Points, in no order, along strands that fork, close into loops and pass close to each other.
Two points are linked if the straight distance between their rows is under 126. Some points are linked to none.
j_98: 28,10,-6,-28,-35,46,8,26,3,0,6,12,11,21,-18,17,-30,-21,-15,21,-1,35,-2,62,-35,12,-7,-15,32,-44,-23,14,-41,20,-30,-32,-12,-44,31,16,-8,-38,-39
j_454: -8,-45,-1,-6,-22,37,-22,12,-28,-4,32,1,-9,-15,7,29,-19,-66,4,32,19,-19,-33,36,-39,21,-20,16,11,-82,-18,-12,-40,-20,-6,-57,13,19,22,28,-16,-25,-12
j_772: -18,-32,6,16,47,-8,-10,-24,15,-22,13,3,19,-2,-18,-32,-6,-24,20,-11,-9,-33,13,4,18,-3,-21,-20,-3,9,26,-17,-27,-4,39,5,7,35,-8,18,-45,20,16
j_558: -27,-41,-19,28,34,2,-42,-28,24,0,26,-16,8,-11,8,-34,-7,-9,16,-4,-26,-42,-4,-31,4,-1,-10,-10,1,9,16,-30,-12,-14,31,-10,-4,73,-7,3,-13,19,8
j_624: 6,-26,2,-15,-19,26,2,8,20,16,39,8,-15,0,-6,26,-22,-28,-16,18,-9,-16,-18,39,-24,23,-5,4,26,-63,-15,12,-57,-4,-15,-60,8,23,19,18,-28,-29,-12
j_177: 1,6,28,-35,16,0,35,-21,-49,19,-38,13,40,43,-32,21,21,13,21,-18,38,32,12,11,7,-3,-6,42,12,1,-49,-3,-33,24,8,6,23,-26,17,30,-32,5,15
j_914: 2,0,9,11,-27,-5,-26,4,-45,-46,-2,2,24,-3,-16,16,12,-14,-28,22,-23,10,-15,22,-10,-6,-13,-16,15,-24,-9,-7,-22,44,-41,19,8,-10,8,46,8,-8,-25
j_620: 2,-24,27,-10,10,28,-17,-25,8,-4,35,-7,25,1,-11,3,-23,6,32,-7,-2,-13,21,-8,-30,21,-5,-3,-13,-47,-4,-11,3,-28,19,-41,-31,43,5,14,-28,-9,14
j_115: 6,-6,-18,7,-2,30,-6,-1,11,-20,27,0,22,31,-32,-31,-28,-15,20,4,-26,-13,30,49,-9,5,-12,-33,9,-35,23,2,-27,15,-5,-26,-49,-19,-4,49,19,-9,6
j_8: 35,6,-4,-21,6,-2,-20,-28,18,-17,-3,-23,9,10,20,7,12,38,-20,-2,-30,27,32,-10,5,-38,43,10,-43,25,-36,12,56,39,32,4,-10,-37,17,8,36,-18,13
j_273: 9,19,-6,20,-16,-39,13,19,22,41,26,2,-41,-2,18,-29,-6,2,33,-66,-7,-50,-5,-12,36,4,-37,-14,13,18,52,8,16,-9,12,16,12,4,14,-37,41,13,-15
j_103: 23,16,20,-8,-20,-7,-23,-7,-13,-13,11,-25,22,-17,11,29,-28,11,7,-32,-2,7,-17,-4,-3,-4,-54,1,33,-14,-9,-42,3,-31,-20,4,12,23,-4,1,38,33,-41
j_449: 48,38,4,-1,-25,-37,-9,3,27,25,13,-6,3,13,19,-12,-16,4,33,-72,-2,-26,5,-10,40,11,-38,-8,32,16,42,-4,15,-3,8,2,5,3,26,-17,76,28,-17
j_758: 0,-18,25,-11,-16,35,-14,-4,2,-13,4,5,15,-24,-9,56,-12,-9,-4,41,23,18,-24,-7,-35,23,9,-10,21,-34,-4,-25,-7,-14,-20,-26,9,4,31,7,-8,-16,-25
j_961: -77,-32,-23,0,3,28,0,23,-29,9,17,6,-14,-10,0,14,-33,-34,21,33,53,13,-26,-22,-47,18,-25,-12,-6,-14,-26,-36,-19,-54,-31,-23,3,18,-20,-32,-22,11,-17
j_475: 31,3,23,-21,12,-26,-5,-19,4,16,-39,7,-3,-1,22,15,15,28,-23,-34,-16,17,-2,-16,16,-35,1,28,-9,20,-14,-6,24,1,18,-3,29,-26,22,-18,23,13,-29
j_32: -14,-36,-8,15,2,27,-42,-18,22,12,56,-18,18,-18,4,8,-14,6,28,13,-14,-12,1,-40,-24,23,-18,-22,28,-22,12,-22,-6,-34,12,-35,-19,73,11,-11,-5,0,-2
j_474: 30,-15,10,2,-12,8,1,15,49,45,42,14,-34,-22,-8,13,-9,-17,-26,-13,-31,-22,-20,32,-6,33,-9,13,12,-46,13,26,-33,-19,-14,-43,6,38,18,6,-16,-35,-11
j_87: 37,34,63,-11,-22,-35,14,-3,-13,4,-52,23,27,12,14,29,13,28,-31,-59,-34,26,-9,4,17,-4,-14,16,42,7,-29,22,-35,36,-17,22,41,-25,44,-4,-3,-17,-21
j_807: -15,17,10,8,43,-29,8,-32,11,8,19,-25,-1,6,24,-16,4,44,20,-43,-22,-25,20,-31,47,-35,-11,6,-26,45,-9,13,16,12,58,14,-2,-1,-18,-29,-3,19,24
j_569: -77,-3,-30,2,-3,13,24,28,-9,29,15,11,-23,18,-24,-8,-52,-23,28,21,52,-12,0,-17,-28,26,-28,3,15,-30,-3,12,-46,-50,-18,-17,-5,19,-22,-33,-30,0,-7
j_878: 4,16,-15,8,-27,-4,-16,20,-7,17,9,-22,18,-3,7,10,17,13,32,1,-4,15,20,-2,-5,27,-16,-14,28,14,12,0,30,-1,-17,20,-23,37,-20,-4,-8,19,-8
j_484: 28,56,3,2,-22,-26,1,18,-10,6,-21,-17,-5,4,17,-15,15,37,-34,-45,-39,-7,13,25,42,-22,-14,23,21,13,10,32,2,31,1,33,4,-10,-15,1,11,11,-5
j_219: 15,19,-26,5,8,20,9,5,24,-6,49,-13,-2,8,-30,-49,-17,11,26,8,-26,-18,33,31,3,13,22,-23,3,-34,19,36,-21,18,12,-19,-56,-13,6,21,-15,-19,31
j_309: 24,16,-11,4,-6,2,-6,-5,17,-35,-16,2,-5,22,2,-20,3,-7,-23,4,-19,-20,10,5,23,-32,23,-19,-4,5,45,1,-4,37,20,17,9,-49,18,29,28,-12,-8
j_263: -19,-8,-26,1,-3,9,-3,13,-15,13,-45,31,-4,-5,-9,-4,-6,-32,-20,55,31,6,-39,6,-17,-3,11,19,24,-2,12,-25,-15,-35,-24,-18,25,1,11,9,3,10,-15
j_573: -50,9,5,13,-9,36,-2,-15,-43,-22,22,-22,42,-6,-16,8,-3,11,-25,62,-5,47,-5,-1,-25,-15,8,-30,-14,-17,-39,-14,-3,26,-15,8,-16,-5,-16,27,-5,-16,22
j_275: 62,12,10,-15,-28,6,-26,-12,9,-16,-29,-33,23,24,21,18,19,21,1,-20,-3,26,45,-18,16,-18,21,27,-25,32,-14,15,76,42,18,14,-27,-32,-22,8,43,5,-12
j_829: 33,-9,26,-30,-14,-7,-15,-10,5,42,9,-2,0,-17,8,44,1,7,17,-15,-13,23,3,4,-22,24,-9,30,1,-19,-45,3,41,-21,-8,-32,1,40,15,5,-4,4,-20
j_404: -59,5,-26,9,5,-13,20,27,-1,14,6,23,-3,27,-29,-35,-32,-14,37,-12,25,-23,-3,-4,-10,21,-46,-11,43,-13,28,-6,-55,-45,-12,14,10,22,-6,-31,-16,22,-8
j_394: 21,5,10,-26,-42,19,-2,23,-34,-12,2,1,34,17,-15,41,-10,-5,-21,23,-1,45,-12,35,-35,-7,-27,-15,22,-17,-34,-1,-34,40,-53,7,3,-37,31,26,16,-18,-44
j_712: -6,-23,14,-4,28,-17,31,3,1,11,-42,21,-26,-12,4,12,40,7,-13,6,29,36,-14,-17,17,-4,42,40,-38,40,-31,-4,30,-10,1,26,26,-9,-28,-17,-24,10,11
j_157: 20,35,-15,12,-1,-18,21,14,-9,-3,-21,-20,-13,14,18,-26,37,24,-15,-13,-8,-9,17,12,40,-9,13,13,12,26,33,31,22,15,15,48,8,-17,-32,-10,-10,18,12
j_293: 63,19,-10,-9,-32,12,-25,10,29,-4,-40,-19,7,6,28,7,19,10,-33,0,-12,9,29,10,-1,-7,28,2,3,22,17,13,52,10,-1,12,-15,-5,-17,7,23,4,-16
j_607: -38,-11,-29,10,-8,3,-2,26,8,2,25,11,-5,16,-16,-25,-21,-9,54,7,24,-5,27,-24,-19,31,3,-46,-11,14,39,7,28,-5,-17,15,-39,-6,-5,-19,1,-8,4
j_163: -36,-29,-3,-13,12,-16,8,19,-7,20,-20,30,-43,1,-7,18,0,-24,22,13,38,13,19,0,-6,20,21,29,-68,7,-15,16,34,-16,-9,-20,-9,-25,-32,-3,-10,-12,29
j_890: -10,27,-10,17,32,-24,-2,-36,19,1,27,-15,9,14,14,-43,-18,33,19,-29,-6,-35,12,-25,28,-29,-18,-10,19,12,10,-8,-10,-12,48,4,-2,7,15,-23,25,30,24
j_709: -57,-12,-8,13,5,3,0,-14,-36,-11,0,-13,28,-4,11,-16,20,7,-10,47,-1,29,-1,-11,-15,-17,23,-29,-41,21,-34,-16,23,16,-9,19,-39,12,-42,9,16,2,44
j_708: 33,12,-8,-9,-56,-14,-12,29,-22,20,7,-7,8,5,9,18,5,-21,27,11,3,15,20,4,-26,30,-19,-3,9,0,7,3,51,-8,-51,-6,-26,14,-12,6,35,14,-14
j_266: 45,11,39,-5,14,-6,19,-15,40,-21,1,14,-15,6,-16,-2,-5,2,-4,-45,-17,-32,2,26,27,-8,9,-20,-9,-25,29,29,-33,25,29,-15,3,-32,33,13,-16,-27,21
j_820: -5,31,-32,16,13,18,13,31,-1,11,0,-28,4,6,9,-50,30,35,0,-14,-5,2,28,14,16,-8,4,9,29,31,28,37,14,-6,24,46,-19,24,-42,-25,-50,25,22
j_368: 24,7,-2,-6,16,-13,-2,-33,-6,-33,-28,-25,12,26,19,-8,38,57,-20,-16,-25,23,40,-29,19,-64,35,30,-23,35,-34,25,23,59,42,25,8,-49,19,-4,29,-11,12
j_534: 13,27,1,-29,-34,1,7,14,-30,24,-1,-16,19,4,1,26,-22,1,-15,9,7,15,-20,14,-22,-7,-57,16,40,-48,-31,-28,-24,-34,-51,-11,19,1,0,5,29,26,-47
j_943: 7,12,43,-10,-13,-42,27,-15,3,2,-24,19,-27,-9,-4,25,21,20,-28,-20,-5,2,-14,-1,16,12,18,26,-20,-25,-19,29,-20,8,-7,19,33,-21,4,-7,-18,-33,8
j_929: 32,17,21,-11,9,21,13,0,9,-5,-1,6,25,23,-26,-5,-4,19,41,-9,26,6,33,7,14,7,-1,-19,16,-1,38,8,6,2,4,-2,-24,-34,15,5,-9,6,13
j_580: -31,-27,-12,-5,10,-1,8,15,-8,67,33,14,-16,-25,1,-4,4,0,18,32,36,25,-18,-10,-7,20,-2,-7,-22,19,-4,1,40,-28,-3,-16,-15,10,10,-38,-5,-2,9
j_567: -34,-32,-4,-12,22,-33,27,4,-18,7,-36,19,-26,16,-19,15,38,1,42,-2,49,21,19,-27,15,21,45,49,-52,20,-40,3,27,-2,3,13,8,-1,-54,-13,-2,5,31
j_955: -23,-24,-27,0,5,40,-21,1,14,-48,5,0,19,14,-27,-28,-19,-42,7,5,-9,-31,37,31,-14,3,12,-30,-21,-34,22,-1,-14,-4,0,-37,-48,-7,-28,50,-7,-21,23
j_170: -8,-8,-34,8,-2,-17,-24,-9,5,5,-9,-17,-9,14,36,-14,3,-18,8,2,-6,-27,20,-9,-9,-3,23,-4,-35,1,6,-12,44,-30,9,-3,-18,30,-24,0,19,19,8
j_546: 59,18,32,-4,-31,-14,-18,7,10,-37,-50,16,29,16,0,4,1,24,-40,-46,-54,26,20,10,-7,-8,12,-9,42,27,-14,21,-24,40,-5,27,5,-28,55,-1,-5,-19,-39
j_862: 11,-16,24,-13,2,-13,0,-12,12,15,3,-4,-16,-21,22,44,6,13,4,-1,2,5,2,-16,-7,20,26,19,-32,-12,-27,-13,24,-32,-6,-19,1,35,-15,-1,-20,-9,2
j_347: 5,13,4,8,20,11,21,-11,19,8,53,-3,-11,-9,-28,-20,-17,16,7,12,-23,-23,19,8,4,9,-2,-3,-10,-27,1,30,-39,8,9,-14,-12,15,3,0,-37,-26,44
j_589: -17,31,4,9,25,9,23,-22,-1,-31,27,0,-6,-7,-25,-33,-15,27,-20,37,-30,2,13,9,5,-22,21,-4,-21,3,-17,35,-35,27,15,19,-17,-11,-12,8,-42,-25,56
j_971: 42,41,12,-2,8,-3,-1,-36,-1,-38,-21,-47,22,36,26,17,28,53,14,-42,-9,-3,42,-27,45,-63,3,26,-4,42,-12,30,19,59,45,28,1,-50,-9,-10,38,17,19
j_951: 25,15,1,-23,1,44,19,16,16,-4,-12,25,5,17,-29,-6,-19,6,-27,14,-7,21,1,51,-8,4,11,-6,25,-28,12,29,-38,13,-7,-16,-10,-34,30,20,-36,-32,-13
j_473: -16,2,-34,33,-8,-7,-9,-9,-2,-41,-34,-18,21,33,13,-27,31,14,60,-19,10,-26,42,-64,-13,6,13,-39,-8,33,36,-18,31,-6,17,49,-42,-3,-43,-32,12,20,-8
j_364: 17,-4,36,-26,27,-7,24,-23,-28,-15,-55,30,28,27,-21,11,20,29,-5,-4,2,30,19,2,7,-19,14,31,-1,-9,-34,12,-33,20,29,-7,20,-40,40,17,-16,-4,8
j_681: -58,-38,-5,-2,28,16,22,8,-25,-14,21,16,-25,-45,-2,24,-21,-34,-10,48,46,14,-63,-18,-20,18,-7,-1,-33,3,-45,-39,-18,-38,-28,-7,12,17,-27,-23,-28,2,-2
j_134: 38,56,20,2,6,-10,5,-25,24,-25,0,-29,6,22,36,-9,-13,34,-12,-53,-29,-36,25,-6,50,-55,-5,-3,4,31,12,28,13,42,56,25,-4,-54,19,-5,29,1,15
j_31: 40,-21,42,-27,13,-6,6,-22,-7,17,-17,32,22,-1,-15,18,4,28,-18,-12,-27,34,-7,11,-8,3,23,27,11,-9,-45,20,-22,20,18,-20,11,-12,78,8,-28,-34,-15
j_553: -39,-17,-29,7,5,-15,24,6,-29,-15,-39,11,-12,34,-7,-10,32,10,54,6,51,23,35,-50,-13,25,48,19,-29,36,-13,0,25,-22,5,29,-34,7,-74,-43,-2,13,42
j_796: 24,30,21,11,-19,3,-17,-2,-3,-39,-28,-2,27,-2,-6,20,13,17,-32,-3,-38,17,-5,14,7,-15,-3,-15,49,14,4,-4,-15,43,-13,34,10,-10,15,31,-15,1,-26
j_467: -40,-10,-33,22,-2,-24,9,10,28,-10,16,6,-54,-23,18,-17,-22,-44,-26,3,11,-46,-41,-20,2,0,-10,-10,-31,-1,8,-30,-7,-36,-6,9,36,16,-29,-20,30,3,0
j_189: -31,-30,-18,31,18,-14,-15,10,-13,-4,13,4,-20,-71,28,1,13,-36,-29,39,-10,5,-73,-10,-3,-4,0,-27,-26,38,-22,-29,22,13,-20,19,20,17,-12,-10,15,22,0
j_248: -13,16,16,11,27,-16,-1,-6,-4,4,4,-14,-12,-37,21,16,8,44,-33,1,-14,25,-37,-27,24,-18,10,-1,-8,49,-26,-20,9,20,2,27,14,15,-4,-23,-10,11,-7
j_701: 0,-22,-16,16,-4,-7,-9,4,66,36,33,12,-36,-20,-9,-15,-9,-28,-28,0,-7,-48,-9,2,3,13,5,3,9,-29,23,17,-24,-38,-2,-39,11,60,-10,-6,-1,-18,15
j_398: 11,-16,15,-7,21,23,-27,-27,13,3,26,2,36,2,-5,-15,-37,1,4,1,-17,4,5,20,-12,-3,-14,14,9,-37,-7,-15,-9,-29,25,-38,-15,16,27,25,13,4,-11
j_540: 1,-5,10,-20,-16,-6,27,25,-45,34,-28,27,-20,15,-32,27,12,-32,12,15,30,11,-3,24,-12,32,14,34,-15,-14,-26,22,-2,12,-32,-15,7,-29,3,30,-17,-12,-13
j_879: -40,-5,-14,-4,-27,5,6,20,-36,7,28,-21,-1,-23,7,28,-20,-4,12,21,25,6,-33,-13,-25,6,-42,-15,18,-48,-20,-36,-22,-36,-47,-19,12,16,-8,-19,24,23,-20
j_479: -25,-31,-16,-1,-24,4,12,21,-32,36,-22,26,-37,-19,2,32,-15,-85,1,56,33,-12,-34,38,-46,44,8,32,2,-30,-27,22,-18,-3,-41,-61,24,2,-2,16,-29,-14,-4
j_986: -13,-11,-11,14,-17,-7,-18,6,2,-26,16,-9,-33,-29,19,8,-9,-27,-10,-7,8,-30,-47,-22,18,-11,-20,-18,-3,-14,27,-48,-2,-17,-21,7,46,-4,7,14,54,3,-26
j_80: -24,-4,-23,7,-6,-15,-3,27,13,21,65,-2,-17,0,-11,-16,-25,5,41,-10,6,-7,5,-6,-1,21,-38,-42,23,-14,32,7,-1,-8,-18,-4,-10,7,23,-32,20,-8,-4
j_68: 10,7,0,0,-24,-25,-13,13,21,2,-10,-12,-32,-27,17,11,-3,-29,-29,-37,-41,-33,-45,13,17,-20,-39,-2,6,-4,23,-32,-1,-7,-20,1,50,6,0,18,36,11,-51
j_351: 33,16,26,-7,8,-28,-13,-11,-5,6,-4,-8,20,2,28,11,-11,11,4,-39,-4,-14,-7,-16,37,-13,-31,0,14,23,15,-38,21,5,5,-2,16,-4,20,4,36,25,-18
j_982: -22,-24,-31,6,3,-1,-1,10,43,27,2,20,-56,-29,23,-13,-23,-48,-43,15,11,-39,-35,0,-14,6,2,5,-23,-15,-1,-3,-3,-54,-23,-32,21,41,-16,-21,5,-16,19
j_426: -24,-38,-11,3,18,10,-10,18,30,30,42,3,-27,-47,14,3,-5,-10,9,20,14,-3,-35,-23,-16,14,-19,-24,-1,15,21,-34,27,-36,-13,-26,14,31,4,-37,9,14,-19
j_446: 43,18,10,-9,-20,-9,21,19,22,39,-37,18,-22,1,-2,-9,21,-18,-31,-17,-26,-11,-1,45,15,-2,4,38,22,-11,42,16,-4,-18,6,-8,22,5,-3,4,-5,-14,-17
j_609: -2,10,5,-11,-6,-5,30,1,-48,20,-28,-3,11,38,-32,15,29,-3,23,2,33,14,26,11,-2,23,6,37,4,4,-21,15,-8,11,-6,17,-3,-9,-30,23,-30,21,10
j_959: 60,26,36,-15,-1,15,4,-9,38,-11,9,-6,44,35,-10,-4,-24,17,60,-50,8,8,41,18,8,11,-29,-12,9,10,22,18,18,-2,6,3,-25,-17,15,-5,15,18,-2
j_744: -16,-19,-5,12,-10,5,-11,5,22,-42,8,12,-28,-18,-11,2,-23,-27,-32,22,10,-22,-39,-4,13,-8,14,-24,7,-22,25,-28,-27,0,-12,3,32,-36,36,17,37,-25,-5
j_127: -17,25,-7,17,1,20,6,6,-7,12,14,-20,24,-6,-10,-5,14,18,11,12,0,2,12,4,3,14,-6,-18,31,19,16,3,-9,5,-4,32,-19,43,-34,0,-59,17,8
j_2: -27,-34,-6,7,27,38,-14,-9,0,-46,-3,14,5,-4,-37,-18,-19,-43,-15,30,-11,-13,-2,36,-17,8,23,-19,-38,-20,11,16,-31,23,8,-20,-26,-5,-9,48,-33,-29,21
j_844: -14,-18,17,-5,28,6,-9,-47,4,-15,16,-17,29,9,-1,-1,-3,24,30,-13,-17,-16,35,-30,-12,-6,7,9,-46,-17,-16,-8,12,-19,46,-17,-16,33,-9,-1,-33,-1,26
j_74: 2,-22,-6,-5,10,-22,-13,-19,10,-15,-66,26,-6,0,23,-12,16,6,-51,-3,-22,-2,-4,-15,-10,-42,37,17,-10,3,-22,-4,10,-19,21,0,40,-30,52,-14,14,-17,-28
j_499: -7,-19,41,4,-10,42,-10,-18,-23,-39,18,-19,30,-33,-1,61,5,12,1,30,7,23,-30,-13,-24,13,7,-23,9,-19,-23,-43,-13,-4,6,-5,7,27,10,9,-35,-28,-8
j_285: -54,-43,-17,2,-19,15,-16,25,-20,3,8,11,-38,-21,5,20,-33,-85,-7,49,42,-20,-43,24,-40,45,-12,15,0,-48,-21,1,-34,-22,-21,-63,20,26,-12,5,-14,-25,6
j_92: -1,-7,-5,9,0,5,-3,-9,1,-54,-16,13,-14,9,-27,-3,-8,-30,-9,11,16,-35,-5,-8,10,-9,25,-20,-22,-12,40,-17,-12,14,0,8,8,-47,18,31,15,-15,8
j_49: 52,-7,25,-33,5,-3,-7,-9,0,44,14,2,17,-9,5,12,0,29,-1,-18,-29,28,-13,28,2,11,-3,33,14,-11,-42,29,7,14,10,-33,-5,10,52,9,0,-8,-15
j_585: -16,-18,-14,2,16,-2,-11,-11,-14,0,-43,23,3,-13,1,-13,4,1,-54,43,0,32,-22,2,-23,-24,34,15,-4,3,-29,-7,5,-15,-4,-12,17,-10,41,4,-3,-8,-7
j_574: -9,-24,20,16,-4,12,-20,-14,-7,-14,13,-25,21,-30,18,49,3,21,0,12,-9,17,-9,-22,-26,14,19,-14,-14,-2,-29,-40,25,-17,5,0,-17,53,-29,4,-13,-9,13
j_640: 20,40,-14,-4,-26,-27,-7,14,13,0,-31,-7,-32,-6,23,-6,12,1,-62,-36,-39,-19,-10,11,24,-35,-15,0,9,20,16,1,6,15,-18,32,26,-20,-8,7,30,10,-35
j_636: -44,-3,-8,18,26,12,-10,-25,12,-48,-2,-21,36,21,-6,-27,-2,9,39,-16,0,-26,34,-32,-8,-28,-12,-44,-11,21,36,-30,6,2,29,35,-25,-3,-39,-1,4,29,9
j_957: -23,-5,-18,13,4,-14,6,9,-19,22,-12,19,-10,-8,-18,-18,-12,-31,10,20,34,-19,-32,9,6,1,-27,13,36,-11,38,-27,-31,-40,-19,-10,26,11,-6,-2,12,27,-20
j_40: 7,1,42,-16,-7,2,14,-10,-31,21,22,7,15,-28,5,58,6,4,29,23,44,28,-44,-24,-8,29,-13,-4,26,-17,-10,-20,-4,1,-22,-17,22,-5,41,0,1,10,-13
j_213: -21,-13,30,6,52,-12,-2,-47,-9,-24,26,-33,13,2,5,-9,8,32,26,-19,-42,-3,29,-43,18,-32,0,17,-55,21,-31,-13,8,16,56,7,-17,20,-27,-10,-24,4,32
j_618: 11,25,42,-21,-39,-37,32,11,-23,13,-43,27,-18,3,-24,31,31,20,-39,-35,-11,21,-17,9,0,14,6,35,12,-10,-33,30,-38,23,-42,18,51,-30,22,-1,-14,-26,-16
j_755: -13,16,3,18,36,6,13,-4,-18,-2,13,-9,-3,-24,5,-17,24,41,-29,27,-13,39,-18,-19,26,-14,29,10,-13,64,-23,11,6,32,32,50,7,13,-35,-22,-36,5,31
j_283: 54,19,-22,-3,-42,10,-16,30,7,21,-2,0,-1,-3,9,-11,11,-13,-6,19,-7,18,13,48,-13,18,18,7,14,2,26,19,46,4,-24,-11,-26,-3,5,20,31,-10,-4
j_130: -14,0,16,13,41,6,-2,-10,3,-33,-19,5,52,30,-5,-12,1,-20,39,-26,23,-15,17,-13,30,-11,-35,-39,15,17,53,-29,-24,9,16,22,-2,3,-6,13,-18,37,17
j_178: -54,-24,-17,-10,-5,0,-3,22,-44,22,4,21,-19,-7,-7,5,-12,-28,24,40,55,27,-11,-7,-12,21,2,-9,-40,6,-13,-9,36,-11,-31,-21,-12,-28,-4,-5,10,6,18
j_230: 8,21,1,6,7,5,-13,-24,26,-13,50,-8,35,5,-1,-28,-42,32,20,-22,-16,-12,17,-5,16,-6,-25,-19,35,-21,13,-12,-19,-8,17,-12,-15,17,42,0,37,6,12
j_743: -5,0,-15,14,-5,-29,-17,9,37,34,54,-8,-30,-19,16,-21,-18,-5,10,-43,-30,-41,-10,-8,11,10,-49,-10,16,2,30,-3,1,-16,-10,-5,9,44,9,-22,36,6,-30
j_710: 34,24,-41,13,-11,24,-2,15,16,-11,-43,-34,-10,21,46,-15,47,15,-36,1,-7,-7,27,11,20,-43,38,13,3,38,30,24,48,14,30,33,-6,-25,-21,-15,9,8,9
j_53: -43,6,-14,17,29,4,11,0,-6,4,14,-20,10,8,2,-24,36,36,-5,16,-7,41,24,-10,-4,-16,20,-8,-27,42,-32,5,28,11,17,36,-36,23,-61,-20,-28,9,40
j_742: -2,2,3,-4,14,-27,29,-10,6,5,-25,26,-30,-1,-13,-11,23,6,-31,1,12,-2,-6,12,13,1,33,44,-34,8,-23,45,-2,12,13,14,20,-20,-1,-21,-18,-16,30
j_605: -13,-1,-27,11,-1,-17,11,9,-15,-23,-41,-6,-1,36,3,-15,48,11,58,-10,28,-19,50,-39,-5,20,28,1,-14,21,33,8,29,-15,4,36,-29,8,-57,-37,-18,24,10
j_60: -41,-31,-36,25,31,11,2,21,13,-2,24,17,-20,-51,-1,-5,-14,-44,-39,58,18,15,-59,2,-7,8,-3,-19,-12,21,-17,-13,-9,1,-32,4,15,28,-18,-20,-16,8,2
j_555: 33,41,-10,7,-18,-11,11,-4,25,-25,7,-19,-17,28,22,-11,-2,3,-9,-35,-5,-60,10,-9,38,-41,6,-19,-8,18,33,6,0,30,36,35,10,-49,6,16,49,7,3
j_851: 77,36,-4,-8,-15,8,-7,14,22,15,-4,-6,22,36,4,-27,-5,-5,24,-54,-1,-8,31,22,29,-11,-31,-1,33,17,60,6,23,-5,8,14,-15,-23,10,-5,51,26,-19
j_572: 10,-21,-7,-18,-32,-2,3,30,-26,37,-21,30,-15,5,-4,29,0,-60,8,34,14,14,-10,34,-43,37,6,19,-2,-26,-1,15,9,-10,-40,-52,-8,-12,20,29,-5,-19,-22
j_64: 33,13,-8,-22,1,25,24,29,16,23,-36,32,-19,14,-15,-33,8,-8,-30,5,-3,0,8,54,7,-4,16,16,24,-5,44,37,-21,-7,13,-14,-2,-27,10,5,-28,-20,-7
j_601: -26,-19,-8,27,38,-28,-4,-13,-33,23,9,-17,-12,-39,28,-7,17,11,-8,15,-2,23,-42,-25,2,-6,4,-2,-23,50,-44,-26,32,8,0,18,-6,36,-34,-17,8,39,1
j_845: 7,23,-7,1,-18,19,3,14,5,-13,14,6,14,32,-23,-17,1,16,54,-12,47,1,34,-36,1,20,-5,-42,8,15,63,5,29,1,-4,24,-32,-46,1,-23,24,7,13
j_497: -7,5,14,0,31,14,18,-20,-8,-7,-1,1,10,-19,-20,-14,17,39,-33,35,-30,43,5,1,1,-17,28,5,-9,33,-26,25,-13,38,21,26,-4,-5,6,-2,-51,-20,34

A piece is all that can be reached along the links. How many separate loops has the piece of each point below (a circle has one, a figure eight two, a Y none), and how many tips (points with one link)?
j_467 -> loops 2, tips 1
j_742 -> loops 1, tips 2
j_573 -> loops 2, tips 2

A fork is a point with three links, a tip a point with one. Leave the first point through the second and follow the links. Name the first fork or tip that comes.
j_943 / j_618 -> j_446
j_8 / j_368 -> j_986
j_961 / j_569 -> j_351
j_914 / j_796 -> j_567
j_474 / j_624 -> j_40
j_851 / j_959 -> j_449
j_986 / j_744 -> j_293

A tip is a point with one link. Name the tips that can be reached along the links from each point below, in the order of the rows.
j_467 -> j_40
j_959 -> j_573, j_2
j_546 -> j_426, j_446
